Points on a hilly landscape, in no order, each with its height.
From any point a ball rolls to the lowest of the 2 points nearest to it. It stops when none of these is lower. Distance is the straight distance between rows; heights are no part of it.
Q_469 height 37.9: [146  76 114 105 108 186  98 193 121 112 159 132 138 123 109 141 139 129
 149 167]
Q_422 height 44.3: [113 120 159 169  75 160 116 166 129 148 108 111 165 171 118 122 140 107
 108 105]
Q_294 height 29.0: [115 104 165 119  91  78 164 169 154  91  56 111 132 163 107  97 150 147
 118 150]
Q_725 height 71.9: [127 163  59 161 159 198 123 124 152 132 143 108 164  99 125 159 136 149
 130 100]
Q_690 height 52.6: [118 130 128 149 162 134 103 115  97  92 147 111 145 101 146 144 160 120
 130 119]
Q_493 height 52.5: [116  85 131  88  74 154  68 114 137 104 172 111 140 111  95  99 192 136
 145 172]
Q_188 height 37.6: [ 93 111 160 160 116 118 125  95 137 159 102 144 163 119 138 137 132 108
 108 157]
Q_952 height 59.6: [170 116 166 111 106 107 108 110 110 138  93 148  97 120 143 100 147 126
 144 122]
Q_440 height 17.0: [154 151  76 132 178 128 145 113 165 123 107 142 141 125 156  95 120 159
 154 170]
Q_172 height 63.9: [130 155 103 131 146 130  74  42  82 163 150 125 116  51 121 160 138 124
 140 110]
Q_435 height 14.2: [103 116 171 114 138 129 109  91 157 104 186 166  84 117 110 157  95 125
 128 146]
Q_696 height 24.8: [111 145  93 133 162 107 148 135 102 128 150 150  97 141 189 121 100  94
 139 125]
Q_276 height 29.8: [202 109 114 123 119 126 102 185 123  98  62  82 100  98 140 151 165 189
 180 137]
Q_189 height 28.5: [125 121  75 146 103 126 119 157 123 117  93 111 107 170 124  96 156 149
 144 146]
Q_790 height 38.3: [176  91 163 136 137 127 105 190  87 127  75 121 166 115 191 121 174 122
 161 158]
Q_652 height 30.6: [117 146 131 121 142 126 100 112  86 147 172 149  78 134 118 142  76 112
 135  72]
Q_895 height 60.6: [151 121  98  88 111 127  95  75 103 154 131 136 100  71 130 140 159 136
 153 119]
Q_42 height 43.8: [143 102 105  98 152 154  53 135  88 118 202 120 150 125 107 149 108 128
 120 189]
Q_187 height 51.7: [ 89 130 105 148 120 114 108 128 152 136 151 135 144 174 108  90 117 127
 128 207]
Q_234 height 35.2: [105 141 145  77 164 145  97 101 143 107 232 136 142 147 107 159  81 111
 129 102]
Q_16 height 21.1: [172 105 158 121 107 157 137 167 103 110 114 123 100 132 119 139 116 121
 112  62]
Q_910 height 30.9: [125 162  62 129 156 101 142 102 104 169 116 124 132 144 183 100 120 113
 153 116]
Q_600 height 35.0: [125 130 137 111 105 102 179  96 152 174  83 136 138 111 115 143 104 116
 100 108]
Q_203 height 22.0: [147 151 165 122 136 108 156 156  97  90 106 114 150 166 164 127 107  95
  94  60]
Q_83 height 26.1: [202 127 105 121 156 158  92 148 146 104 108 112 101  95 108 127 143 190
 165 152]
Q_94 height 76.6: [117 145  83 154 159 152 131 156  95 116 154 110 161 163 140 147 105 108
 108  75]
Q_492 height 30.4: [117 135 125  35 150 108 177  90 184 109 163 142 145 145 120 120  90 124
 114 122]
Q_133 height 46.0: [ 63 107 129 136  91 146  89 117 106 145 176 144 108 105 132 141 155  99
 145 166]
Q_786 height 36.8: [132 152 135 148 168  80 105  90  40 158 134 133  78 121 139 147  82  99
 119  94]
Q_95 height 25.0: [162 148 126 113 121 142 112 116  87 138 118 125  92 127 105 127 111 136
 116  50]
Q_30 height 17.5: [160 124 170 131 128 137 133 181  54 137  90 114 128 128 150 143 120 110
 107  69]
Q_659 height 56.2: [171 167 149 164 162  93 160 113  68 162  77 108 140  89 122 151  85 124
  87  89]
Q_125 height 35.3: [131 173  96 138 117  92 149  74 117 175  78 133 120 150 142  86 118 126
 121  97]
Q_609 height 58.1: [166 120 120 129 127 108 154 117 101 137  79 136 116 111 146 121 142 146
 143 118]
Q_605 height 21.9: [161 159 122 167 207  79 185 119 111 129 100 141 126  92 208 130 115  98
 130 121]
Q_804 height 50.7: [165 145 144 197 176 112 128 132 106 101  95 115 101  69 168 139 172 146
 145 132]
Q_885 height 42.3: [108 168 141 197 151  85  98 101  77 127 109 130  89 131 149 109 118 115
 131 112]
Q_69 height 34.1: [105 131 128 159 161 110 133 128 131 124  96 129 186 103 134 135 128 131
 111 183]
Q_209 height 53.6: [141 135 105 129 101 117 128 115 175 156  97 122 150 181  91  73 124 145
 144 179]
Q_129 height 49.4: [107 154  98 120 135 131 125  99 126 121 141 107 135 134 125 110 143 119
 106 108]
Q_783 height 45.1: [122  90 130  46 109 134 130 145 153 106 197 162  80 118 106 110 131 126
 147 212]
Q_922 height 25.8: [162 123 113 172 106 131 125 159 174 113  55 121  91 146 132 101 152 183
 152 162]
Q_959 height 49.2: [ 78 153 114 165 121 111 118 121 146 129 126 125 172 195 150  83 142 110
 119 141]
Q_687 height 46.6: [106 133 147 163  99 130  78 122 109 119 112 104 144 166 112  85 152 111
 135 131]
Q_23 height 40.3: [114 114 162 173 106 124 132 115 168 154  59 122 166 117 163 126 175 136
 122 136]
Q_866 height 25.1: [129  96 195  93 106 135 138 156  90 113 157 151 111 131 124 159 106  92
 119  86]
Q_214 height 47.5: [155 116 120  84 159 116  86 148  66 131 178 130 149 148  85 148  67 126
 125 152]
Q_182 height 54.4: [120 100 138  57  94 140  97 105 138  78 132 102 153 110 113 120 184 137
 134 140]
Q_118 height 50.1: [113  96 151  91  89 131  58 103 104 102 179 134  99 111 124 117 176 114
 154 169]
Q_560 height 43.7: [ 72 156  86 123 147 137 168  97 186 134 169 137 128 150 120 126  94 142
  94 126]
Q_808 height 28.6: [136 126 179  71 105 160 133 138 134 120 180 151 120 132 138 161 101  80
 113  34]
Q_10 height 40.9: [ 41 130 120 119 115 112 182 106 170 176 180 146 141 168 109 149  76 104
 118 140]
Q_855 height 35.1: [ 86 124 139  94  99 134 111 111 126 143 219 111 171 176  66 130 109  94
 114 110]
Q_231 height 35.5: [172 178 121 163 109 118 137 104 127 157  57 106  92 136 161  95 146 135
 129  67]
Q_432 height 32.5: [175  75 115  90 119 132 109 191 143  95  82  89 145 120 127 145 182 193
 174 162]
Q_354 height 31.8: [133 141 161  87 128 156 116 134 152 102 214 142 117 151  97 114  95 113
 122  70]
Q_333 height 56.1: [137  83 107  56  89 110 123 133 149 118 124 129 114 136 145 102 176 141
 171 187]
Q_529 height 50.6: [156 129 141 140 168 102  74 114  82 150 131 136 138 127  86 131  71 131
 123 170]
Q_593 height 16.2: [158 159 108 141 188  82 191 154 112  96  84 123 133 132 200 116 135 124
 132 118]
Q_459 height 20.5: [ 63 132 140 139 120 139 114  65 160 118 172 147  82  92 111 149 132 123
 114 117]
Q_655 height 29.9: [126 160 152 158 121 152 151  75 159 141 129 151  90  99 143 166 114 109
 109  47]
Q_539 height 60.2: [ 99 145 138 197 138 126 137 115 126 133  96 110 108  95  84 145 127 152
  85 135]
Q_254 height 55.8: [132 112 176 146 142 139  84 126  86 110 146 147 133 102 171 142 151  97
 147 141]
Q_102 height 73.3: [131 150  68 138 196 173 149 119 164 121 162 124 145  98 126 162  97 153
 115 120]
Q_88 height 53.5: [161 160 117 151 188  89 117 118  82 141 104 108 140 103 107 142  77 143
 111 132]
Q_692 height 37.3: [ 93 125 137 132 115 131 154 153 177 164 166 176  99 162  79 118  83 128
 124 171]
Q_525 height 21.0: [130 163 124 165 155  84 204 148 103 110  69 126 110 143 153 124 101 117
  86 102]
Q_942 height 46.7: [168 169 149 180 171  78  95 115  66 125  90 119 101 108 173  85 161 130
 149 137]
Q_461 height 46.8: [ 79 169  77 164 112 145 129  98 140 125 138 122 109 156 112 111 124 148
 105 116]
Q_663 height 70.2: [115 138 108 154 128 172 158 116 177 148 111 112 134  71 113 171 124 161
 114 101]
Q_322 height 42.8: [ 98  94 140  84  93 157 138 169 165  98 188 158 107 152 140  90 162 113
 155 181]
Q_809 height 37.8: [ 62 133 128 132 124 109 168  87 138 169 130 134 142 128 114 180  82 109
  83 111]
Q_850 height 42.7: [132 124 153 160  83 164 113 129 172 151  99 115 151 132 107 137 152 137
 118 100]
Q_734 height 37.7: [ 86 106 156 122  99 168  81 133 130 136 181 129 158 143  78 149 109 106
 121 114]
Q_401 height 31.0: [105 110 109 102  68 161 122 158 130 165 157 104 183 176  80  93 151 123
 155 139]
Q_517 height 34.9: [ 95 124 123  89 100 110 177 109 164 134 144 152  93 139  78 111 104 129
 102 156]
Q_471 height 56.5: [143 109 129 156 121 103 156 173 106  98  76 123  84 123 164 127 173 149
 127 153]
Q_311 height 39.6: [117 124 121 100 161 159  68 109 118 115 239 136 123 124 101 158 102 129
 138 158]
Q_773 height 26.8: [116 112 145 133 141  85 145 135 164  58  83 119 140 146 121 103 138 158
 116 169]
Q_661 height 58.2: [145 103  68  55 102 104 113  87 103 141 136 129 108 101 156 107 177 138
 167 163]
Q_541 height 27.0: [138 137  95 180 151 183 118 150 153 149 107 143 109 101 161 132 150 161
 141 139]
Q_52 height 24.7: [102 122 171  58 130  93 106 113 149 131 229 161 108 169  80 137  55 108
 145 153]
Q_324 height 20.2: [112 126 158 115 118 118  92 117 125 149 201 170  78 165 105 134  85 110
 150 158]
Q_785 height 77.8: [104 145 115 178 118 143 147 171 100 151 127 101 177 176 133 158  87  98
  80  85]
Q_131 height 32.8: [164 172 137 156  99 139 148 105 155 143  91 137 110 121 146 125 128 115
 120  45]
Q_673 height 27.7: [125 122 152  62 158  89 152 112 159 125 179 153 135 175  85 114  55 114
 125 139]
Q_911 height 10.5: [163 171 108 135 178 132 152 136 146  90 110 134 135 122 169 108 138 128
 146 101]
Q_216 height 42.6: [ 47 110 115 153  79 142 125 135 125 175 160 150 134 134 140 131 143  86
 135 133]
Q_17 height 40.0: [ 72  91 131 151  94 157 157 151 141 179 159 165 122 142 103 157 114  97
 119 147]
Q_573 height 31.2: [143 116 125 172 154 191  92 154 157 124 140 143 114  81 126 138 140 152
 152 171]
Q_15 height 25.7: [ 84 131 139 134  88 146 138  83 153 136 138 146  73  95 132 149 164 121
 111  71]
Q_880 height 35.4: [147  72 124 106 115 146 107 200 105 115 116 114 146 116 150 137 177 148
 163 171]
Q_571 height 40.2: [118  92 147  87 105 178 126 185 141 135 193 164 145 142 121 135 127  93
 155 156]
Q_490 height 28.2: [124 160 124 157 203  82 157 104 108 118 114 140 156  96 178 152 117 122
 115 154]
Q_135 height 30.8: [127 110  89 110  77  95 171 183 147 120  66 111 103 170 130 115 164 163
 130 143]
Q_226 height 24.6: [141 116 140 109 116 114 178 164 120  95 106  96 182 167 128 130 111 105
  68  79]
Q_584 height 32.9: [ 90 138 125  83  77 140 144 129 164 163 183 108 202 186  56 112 127 114
 132 133]
Q_882 height 69.1: [118 108 145 122 136 166 149 104 176 158 129 151 144  77 103 174 108 140
 114 124]
Q_337 height 24.1: [130 144 136 161 153  76 193 133 142  82  54 111 153 140 128 112 129 149
  89 134]
Q_505 height 26.9: [153 105 162  73 115 113 140 144 123  94 116 108 166 154 100 105 121 126
 106 104]
Q_723 height 22.1: [198 114 108 122 166 105 126 140 139 110  84 145 117 100 126 108 118 169
 148 196]
Q_923 height 22.8: [134 128 129 217 124 162 129 168 182 113  84 157 123 125 157 117 152 146
 158 146]
Q_499 height 28.9: [138 100 152  85  89 128 120 157 138 132 134 113 177 188  93  91 138 111
 130 138]
Q_709 height 58.3: [138 143 143 208 132 128 141 139  87 156  76 111 127  73  98 178 111 133
  83  99]
Q_41 height 59.2: [166 112 178 127 117 122  89 117  75 116 105 137  90  77 186 117 179 131
 168 140]
Q_161 height 53.3: [186 134 125 166 151  83 167 157 111  97  62  85  86  79 188 135 193 154
 148  93]
Q_343 height 54.7: [159 103 104  78  89 121 133 135 171 159 122 147 130 169 113  76 128 132
 167 205]
Q_274 height 57.9: [100 110  92  53  95 112 162 112 189  98 129  96 133 148 115  76 154 169
 119 154]
Q_779 height 67.2: [128 136 120 125 168 141 127  85 122 145 141 139 137  59 129 180 113 117
 117  96]
Q_660 height 56.3: [ 94 111 108  55 122 116 143 107 156  76 130  80 159 118 127 116 185 150
 111 152]
Q_353 height 45.2: [176 160 156 196 142 142 110 128  76 176  88 128 140 117 172 126 110 131
 142  91]
Q_504 height 41.5: [180 129 143 158 129 145  97 147  80 151  72 100 166 127 165 121 167 134
 153  99]
Q_265 height 33.0: [120 120 124  73 106 109 197 118 174 154 124 141 154 149 100 129 111 124
 116 137]
Q_36 height 55.0: [156 122 135 138 131 130 159 162 119  69  81 105  86 118 182 127 174 136
 131  85]
Q_269 height 75.1: [107 168  74 165 184 147 136 105 122 119 164 103 146 139 119 166  78 130
  95  77]
Q_681 height 35.6: [117 117 151 154 125 182  71 139 135 129 159 150 120  98  92 150 100 127
 128 142]

For each start below, name the point where the ball stops.
Q_88: Q_30
Q_254: Q_265
Q_422: Q_911
Q_493: Q_265
Q_471: Q_30
Q_779: Q_911
Q_734: Q_30
Q_469: Q_911
Q_274: Q_911

For each start below, name every point that the ball comes to, in order.
Q_660: Q_182, Q_493, Q_118, Q_133, Q_216, Q_17, Q_692, Q_517, Q_265
Q_41: Q_254, Q_690, Q_129, Q_461, Q_560, Q_10, Q_809, Q_600, Q_265
Q_322: Q_571, Q_469, Q_880, Q_432, Q_276, Q_83, Q_723, Q_440, Q_911
Q_785: Q_422, Q_850, Q_23, Q_188, Q_69, Q_490, Q_605, Q_593, Q_911
Q_94: Q_269, Q_102, Q_725, Q_663, Q_882, Q_779, Q_172, Q_895, Q_661, Q_333, Q_343, Q_209, Q_187, Q_959, Q_687, Q_422, Q_850, Q_23, Q_188, Q_69, Q_490, Q_605, Q_593, Q_911
